Each row is a point on a tangle of strands that fork, close into loops and nearly touch. The rows are in no order.
In the rows, 128 means zero.
Two points are linked if the straight distance between their rows is under 101. Some points are linked to none.
<694>: [136 152  37 121 131  96 124  75 132 166  33 142  89 171 138  93 175 167
 138 133]
<525>: [137 129 187 103 109 114 162 100 164 138 164 172 140 155 137 154 124  68
 115 115]
<75>: [123 115 140 112 107 168 128 136 128 111 192  98 194  93 113 146 101 110
 113  63]
<1014>: [139 104 113 109 107 136 154  70 163 164 106 183 121 136 116 125 160  57
 139 121]
<787>: [120 129 190 114  91 113 163 132 163 148 169 124 193 125 108 110 115 109
 138  87]
<533>: [211 102 112 158 132 121 109 127 130 158 135 136  94 196 162 141 136 145
  74 182]
<415>: [158 115 127  97 133  85 155 135 110 145  99 109 113 122  78 101 110  89
 113 144]
<104>: [103 117  72 117 105 132 105  71 151 180 108 196 133 111 113 127 162  88
 145  99]
<950>: [ 88 132 206 133 102 162 172 108 144 102 178 160 172 131 171 161 118 138
 160 105]
<235>: [176 125 172 133 126 102 141 125  92 169 110  92 106 147 146 135  75 147
  78 210]
<151>: [149 142 125 125 115 122 126 129 150 129  83  76 110 137 113  64 159 112
 122 133]
<744>: [108 116 157 140 122 143 125 152 102 116 136  96 124  73 178 137 111 177
 160 170]
<1019>: [162 122 158 127 134 110 163 132 112 146 107  99  97  71 134 133  96 130
 110 170]
<65>: [165 121  97 170 159 154  83 152 111 117 162 121 101 147 180 157 132 184
 117 177]
<479>: [156 173 163 130 133 106 145 176 114 100 151  70 138 136 122 109  81 148
 147 120]
<614>: [108 146 113 155 112 147 104  91 172 135 129 159 131 158 147 106 171  84
 155 126]
<473>: [148 141 181 159 147 141 155 165 100  89 169 122 137 173 157 171  74 190
 128 155]
<109>: [179 111 150 121 138 105 186 148 130 120 100 102 112  80  91 120 112  99
 103 123]
<857>: [156 133 115 135 176  91 127 191  98 111 154 121 102 122 123 147 107 153
 128 155]
<624>: [172 150 132 113 140 102 163 160 119 118 164 101 139 113 103 115  93 122
 162 114]
<616>: [146 150 157 133 129 151 123 117 133 131 131 107 127 195 138 105 111 129
 145 177]
<342>: [ 98 130 177 150 123 110 106 167 163 117 107 113 125 154 134  93 158 130
 104 155]
<1079>: [137 119 201 155 120 143 161 152  99 113 142 122 123 128 177 186  72 187
 116 161]
<746>: [114 103 118 124  97 162 115 144 147 152 197  95 225  97 106 139 139 101
  91  54]
<636>: [154  95 127 120 135 111 170 146 158 119 103 144 122  97  79 127 152  83
  91  86]
<639>: [ 60 116 187 116 106 151 139 124 102  91 192 152 180 136 169 175 100 147
 161 101]
<296>: [112 112  77 115 166 143  80 106  99 134 103 165  92 150 103 158 131 120
  93 153]
<142>: [ 71 140 224 128  74 136 129 136  97 118 130  77 158 127 145 134  75 169
 118 125]
<1099>: [153 127  48  86 157  83 125 101  82 152  70 125  79  89  88 135 137 140
  96 129]
<915>: [147 134 165 158 162 168 166 140 116  85 160 147 138 175 148 154 102 163
 165 162]
<867>: [101 112 144 139 102 160 125 152 119 100 149  74 151  62 168 115 126 160
 177 116]
<567>: [123 118 161 135 154 170 180 110 125  96 147 163 149 145 111 135 100 129
 181 145]
<790>: [104 149 172 124 128 123 133 174 120  77 178  96 168 139 125 121 102 144
 147  96]
<322>: [135 146 178 102 119 119 145 129 129 126 202 161 137 136 159 184  86 126
 143 123]
<1044>: [120 125 135 109 120 156 119 110 136 125 142 115 152 127 102 108 123  90
 131 109]
<736>: [ 99 139  33 107 135 131  71  56 111 156  61 168  98 154 124 140 140 126
 108 105]
<1105>: [138 134 124 146 175  94 132 180  83 111 119  83 114  99 115 108 108 169
 118 180]
<54>: [111 157  43 158 147 154 107  90 159  92  85 171 122 133 128 151 164 111
 106  30]
<876>: [200 123 131 137 132 107 149 120 113 167  97  85  84 140 153 119 121 142
  93 210]
<454>: [ 73 123  63 128 155 139  76  88 115 128  91 193 116 149  98 148 143 108
 103 109]
<469>: [144 110  87  98 139  73 139 130 108 169 106 136 105  79  80 113 130 116
 126 134]
<343>: [169 125 143  75  99  81 173 122 113 155 134 113 132 147  96 113  94  71
 126 128]
<163>: [152 140 190  98 104  94 133 123 132 170 153 142 124 180 145 158  82 108
 108 167]
<251>: [135 121 135 112  95  84 131 135 172 173 136 158 125 102 124 117 156  88
 129 105]
<423>: [127 144 145 139 131 107 113 166 171  99 118 126 113 151 127 120 169  98
  84 100]
<918>: [183 120 115 127 139 125 141 117 124 145  86 103  64 100 139 136 143 132
 100 173]
<120>: [ 97 126 167 134 118 163  88 134 109 120 135  88 123 125 170 136 113 160
 120 175]
<858>: [125 136 117 137 148 100 129 170 108 110 111  67 122  61 111  89 136 160
 128 133]
<355>: [ 92 111 116 138 148 147 113 164 122  81 160 149 132 103 157 155 147 139
 153 119]
<763>: [103  88 122 109 148 160 112 126  88 109 116 100 126  62  92 137 103 118
  84 124]
<946>: [171 153  70 115 146 143 125 103 123 123 124 121 105 162 125 103 139 118
 181 140]
<105>: [ 76  93 166 141 140 141 153 151 113 105 103 107 150  97 107  90 128 148
 148 154]
<735>: [132 136 142 155 141 133 120 132 132 151 121 122 130 183 138  81 136 161
 166 204]
<11>: [ 65 118 207 121  78 138 151 130  84 105 161 118 177 111 144 165  77 166
 152  97]
<262>: [147 118 150  88  96  97 103 115 135 175 125 137  95 149 144 154 115  84
  81 162]
<559>: [163 139 171 136 136 139 147 157 146  94 147 113 107 125 160 156 117 131
 117 130]
<1110>: [133 154  33 151 150 145 100  77 127 145  65 153  85 151 154 120 169 167
 149 135]
<64>: [132 152 120 144 108 144 101 156 153 102 149  78 130  85 155  99 153 144
 153  95]
<841>: [ 92 109  88 143 148 140 108 167 117  89 121 125 120  73 129 125 167 162
 144 106]
<48>: [139 133  62 109 121  92 112 132 129 143  92  92 121  93  80  90 159 130
 106  70]
<883>: [124 144  96 108 179 141  95 144  93  88 166 136 124 164  95 139 100 118
 134 131]
<960>: [ 83 106 196 139 142 129 148 159  93 107 108 108 146 143 111 119  90 163
 126 177]
<1082>: [172 114 172 142 142 147 156 141 124 122 142 138 100 122 164 183  93 145
 112 169]
<71>: [167 126 107  83  92  89 115 114 133 160  92 110  75 139 138 136 144  83
  74 132]
<159>: [119 143  27 134 139 137 112  97 139 109  87 151 151 150  85 118 161 105
 104  18]
<145>: [ 70  99 191 124  87 163 154 106 116 146 131 116 196 111  89 102  86 135
 151 119]
<272>: [191 151 102  99 119 118 148 111 116 144 145  93 117 120 123 101 105 108
 182 133]
<1144>: [113 129  53 119 133 142  90 118 131 122 128 125 170 143  68 106 154  90
 103  45]
<982>: [119 131  97 186 150 147  97 123 145 128 136 186 112 175 170 142 166 132
 141 167]
<989>: [ 91 134 135 127 123 129  99 126 123 154 127 113 134 129 127  79 135 150
 181 176]
<1022>: [137 143 199  91 103  92 164 119 103 152 133 124 141 172  92 130  57 104
 119 140]
<148>: [123 118 113 125 140 100 135 147 165 107 106 164 130 136  82 126 173  79
  79  69]
<258>: [139 154 134 151 117 146 103 155 165  97 151 109 104 113 184 142 159 129
 135 112]
<561>: [111 145 204 115  99 110 148 134 138 133 138 114 158 149 104 109  87 121
 131 127]
<897>: [141 132  65 107 103  98 115 100 161 153  62 155  87 104 135 149 166 114
  78  55]
<14>: [141 154  79 121 116 101 115 105 150 153  64 106  89 141 130  76 184 140
 137 138]
<204>: [122  91  95 130 132 154 157  95 142 159 101 156 150 102  76  82 153 106
 171 124]
<300>: [124 120 196 137 131 122 156 118  87 152 102 106 126 143 122 129  59 160
 103 204]
<975>: [120 142  48 121 130 161  80  64 122 147  80 144  87 114 141 133 157 136
 132 123]
<55>: [125 120 148 149 140 137 135 133 153 131 150 180 122 152 155 139 144 123
 159 165]
<969>: [113 126  71 120 118 142  94 138 135 150 182 107 212 126  77 105 150  97
 118  51]
<893>: [ 97 137  56 149 157 140  99 133 141  97 101 165 112 104 128 140 169 145
 127  73]
<1111>: [ 80 132 174 148 126 148 134 112 153 110 180 179 160 156 173 149 138 110
 163 139]
<868>: [143 130  61 108 153  85 112 110 109 158  62 148  71 131 120 145 151 157
  78 134]
<22>: [ 75 129 155 130 106 121 100 137 156 143 126 130 149 135 125  76 154 120
 152 143]
<1109>: [102 114  83 126 146 128 124  92 136 156 103 194 132 130  91 102 156 108
 178 133]
<1041>: [107 108 112 111 155 138  89 135  89 123 125 125 104  96 117 152 117 137
 100 161]
<345>: [109 130  97 143 147 116 102 161 111 108  94  80  95  59 142 115 168 184
 108 143]
<677>: [175 137  81 142 163 158 106 118 109 132 138 123  95 165 145 133 128 149
 150 180]
<594>: [138 126 163 107  88 120 121 137 138 154 152 103 130  63 146 143  99 121
 126 119]
<890>: [138 105 154 100 104 151 165  70 163 143 152 169 163 140 114 138 129  49
 123 101]
<198>: [149 107 104 137 149 182 166 128 144  86 158 144 154  88 106 138 139 105
 153  80]
<606>: [146 116 149 123 143 177 188 114 126  94 163 144 161 105 100 146  95 116
 164  99]
<584>: [147 168  56 160 163  87  98 153 137 125 122 160 100 193 140 123 168 157
 143 126]
<40>: [168 160  64 126 175  79 110 175 107 118 141 132  90 150 116 133 136 158
 138 134]
<284>: [150 144 173 133 131 127 147 133 128 122  91  69 120 165 116  76 114 128
 121 170]
<943>: [117 102 152 134 135 168 165 104 138 130  90 119 142 110  91  77 131 120
 167 156]
<205>: [100 110 154 122 128 158 132 161 104  66 177  94 182  94 117 146  97 136
 126  76]
<389>: [134 132  90 118  95  75 119 129 182 170 111 171 112 101 131 136 183 104
 108  63]
<737>: [124 115 166 124  79 109 145 134 189 173 165 144 176  94 131 106 152  97
 144  99]
<571>: [125 143 202 131  93 160 120 124 125 112 119  68 124 117 158 135  86 146
 108 139]
<1027>: [ 84 152 104 209 134 128  71 121 151 114 177 182 134 184 206 157 172 120
 129 143]
<1068>: [ 86 141 158 175 129 125 100 134 146 117 194 183 157 192 202 151 145 130
 144 167]
<356>: [ 70 101 205 128  78 153 181 113 109 132 160 136 214 117 102 143  86 153
 150  83]
<1010>: [153 135  59  94 107  99 117  90 130 156  57 135  65 139 139 141 164 117
  79 104]
<592>: [140 121 111 149 163 124 107 179 116 103 160 144 101 124 165 174 136 166
 126 155]

How many points has the smallest loop of links through each point below? Write - if it is on no loop.
<858> => 7
<54> => 18
<561> => 11
<694> => -
<1068> => 5
<1010> => 10

A tip is a point with one link. Name the tips that can be reached along the links from each point below, in the order of the rows.
<787> => <525>, <763>
<1111> => <145>, <198>
<946> => <584>

A piece is two or more points that can be reached from each other along the links. Count, over all rows, the pieces, the separate loops (a circle has one, a figure eight two, a Y none), the forks (points with three links) and the tips (points with one).
pieces => 3
loops => 5
forks => 9
tips => 5
